Points, in no order, along strands that fork and pass close to each other.
(in the rows, 128 means zero)
Two points are linked if the straight distance between their rows is under 48.8. Some points are linked to none.
k_957: [ 74 130  83 153  94 130 122 118  80  84]
k_68: [126 102  85 104 117 124 117 164 107 114]
k_170: [ 67 126 155 199 200 136 144  77 128 123]
k_945: [ 88 102 102 121 122 145 105 103 113  86]
k_765: [ 99 114 137 175 163 153 142  97 117 180]
k_526: [106 120 101 131  84 157 149 142  93  71]
k_17: [104 137  73 174 111 110 148 174  72 142]
k_288: [162 136 109  87 124  70  98 158 143 130]
k_631: [133 135 180 110 184 136 110 101 174 147]
k_988: [163 171 147 112  75 129 143 139 153  83]
k_434: [104 149  80 177 105 121 153 155  80 159]
k_847: [107  86 101 126 167 119  97 117 125 137]
k_10: [ 72 116 131 189 197 124 129  84 125 122]
k_528: [ 84 121  87 140  95 139 132 130  86  73]
k_607: [ 69 137  85 172 115 127 114  96  98  95]
k_757: [128 100 132 139 156 162 144 118 123 204]
k_867: [158 122 123 139  98 170 180 178 113 128]
k_756: [187 162 140 113  99  63 126 155 129 141]
k_865: [130 104  88 116 115 123 134 180  90 115]
k_340: [102 119 135 106 115 160 124  95 141  90]
k_395: [123 100  90  98 129 123 105 151 119 118]
k_546: [142 149 189 112 172 119 104  99 177 153]
k_774: [180 150 142 121  87 151 166 178 146 113]
k_990: [128 105 132 106 150 141 116 119 147 151]
k_736: [173 134 133 135 100 170 177 184 129 118]
k_409: [ 95 105  85 136 123 123 115 128  91 117]
k_266: [176 167 170 108 112  95 122 123 156 173]
k_644: [ 86  94 135 130 161 144 103  86 138  86]
k_902: [148 108  95 121 117 128 145 210 100 123]
k_165: [ 89 121 157 182 179 164 153  82 126 159]
k_91: [153 111  95  96 126 111 129 188 123 151]
k_727: [153 122 116 104 109 138 140 158 133 137]
k_838: [145 175 175 105 101 108 111  86 162 104]
k_567: [113 104 164 139 190 162 129 101 147 159]
k_39: [103  83 123 128 190 126  97 114 136 127]
k_543: [ 65 116  96 177 162 120 105  81 108  96]
k_920: [180 156 156 105 121 100 131 135 159 189]
k_628: [129 110 104 153 119 148 167 152  92 176]
k_581: [179 154 126 104 110  52 103 153 136 139]
k_850: [186 181 154 123  75 112 149 157 146  95]
k_94: [157 176 196 116 115 101 118  82 150 149]
k_466: [165 171 185 116 111  97 126 102 154 170]
k_975: [118 117 114 109  91 159 144 139 115  79]
k_574: [124 107 137 103 179 113  82 114 164 118]
k_377: [116 142 150  93 107 156 123  95 163  88]
k_276: [131 124 124  91 153  98  74 123 155 122]
k_110: [ 91 103  87 126 123 128 110 116 100  98]
k_611: [156 171 194 119  98  93 117  79 142 124]
k_294: [124 115 174 120 188 158 122 103 162 151]
k_205: [157 122 115  89 124 118 125 159 142 152]
k_733: [149 153 137 104  78 149 146 145 148  75]
k_855: [140 110 108 139 116 153 169 160 105 163]
k_308: [146 115 118 119 109 154 159 164 117 143]
k_177: [152 128 116  90 129 101 103 146 151 150]
k_54: [ 67 120 117 191 183 117 120  81 121 108]
k_679: [137  99 120 123 134 156 141 130 122 180]
k_773: [ 95 108 121 128 123 159 121  97 118  99]
k_282: [132 137 124 101  80 155 144 141 136  73]
k_572: [133 164 166  98  97 131 117  96 166  95]
k_291: [150 169 199 118 151 101 103  87 161 153]
k_293: [ 61 133  89 183 144 115 104  88 104 101]
k_365: [ 94 117  72 148 115 119 128 148  79 116]
k_124: [113  88  99 116 148 124 100 129 122 135]
k_469: [ 99 106 170 160 188 168 144  90 136 158]
k_304: [112 110 135 158 148 162 153 103 114 193]
k_514: [169 175 187 119  77  91 136  93 137 118]
k_359: [117 127  94 170 112 133 161 150  86 176]
k_619: [113  89 139 113 203 123  95 114 155 125]
k_44: [195 172 152 130  83 124 155 174 147 104]
k_432: [198 169 141 126  93  76 137 168 135 120]
k_951: [166 117  99 105 119 120 133 202 120 143]

A fork is a point with three links, a tip a point with one. Leave the first point through the second and follow the links. Name the first fork or tip that comes.
k_733; k_988 => k_308
k_528; k_957 => k_170
k_631; k_546 => k_94
k_395; k_68 => k_205
k_773; k_340 => k_611
k_68; k_395 => k_276
k_469; k_165 => k_679
k_572; k_377 => k_365
k_855; k_628 => k_17
k_94; k_466 => k_920

A fork is a point with three links. Follow the links from the first point to the second and name the forks in between, in order.
k_850; k_855 => k_308
k_91; k_288 => k_205
k_855; k_288 => k_308 > k_205
k_514; k_294 => k_611 > k_94
k_902; k_628 => k_205 > k_308

Follow the links from the first point to the second, and from the first to the third. Name the last point that the two ways share.
k_581; k_628; k_736 => k_308
k_288; k_951; k_855 => k_205
k_951; k_628; k_288 => k_205
k_546; k_266; k_514 => k_94
k_628; k_850; k_177 => k_308

Name the points in between on the shortest way along the links from the first point to the second, in order.
k_546; k_165 => k_631 > k_294 > k_567 > k_469
k_365; k_945 => k_409 > k_110
k_308; k_756 => k_727 > k_205 > k_177 > k_288 > k_581
k_607; k_526 => k_957 > k_528
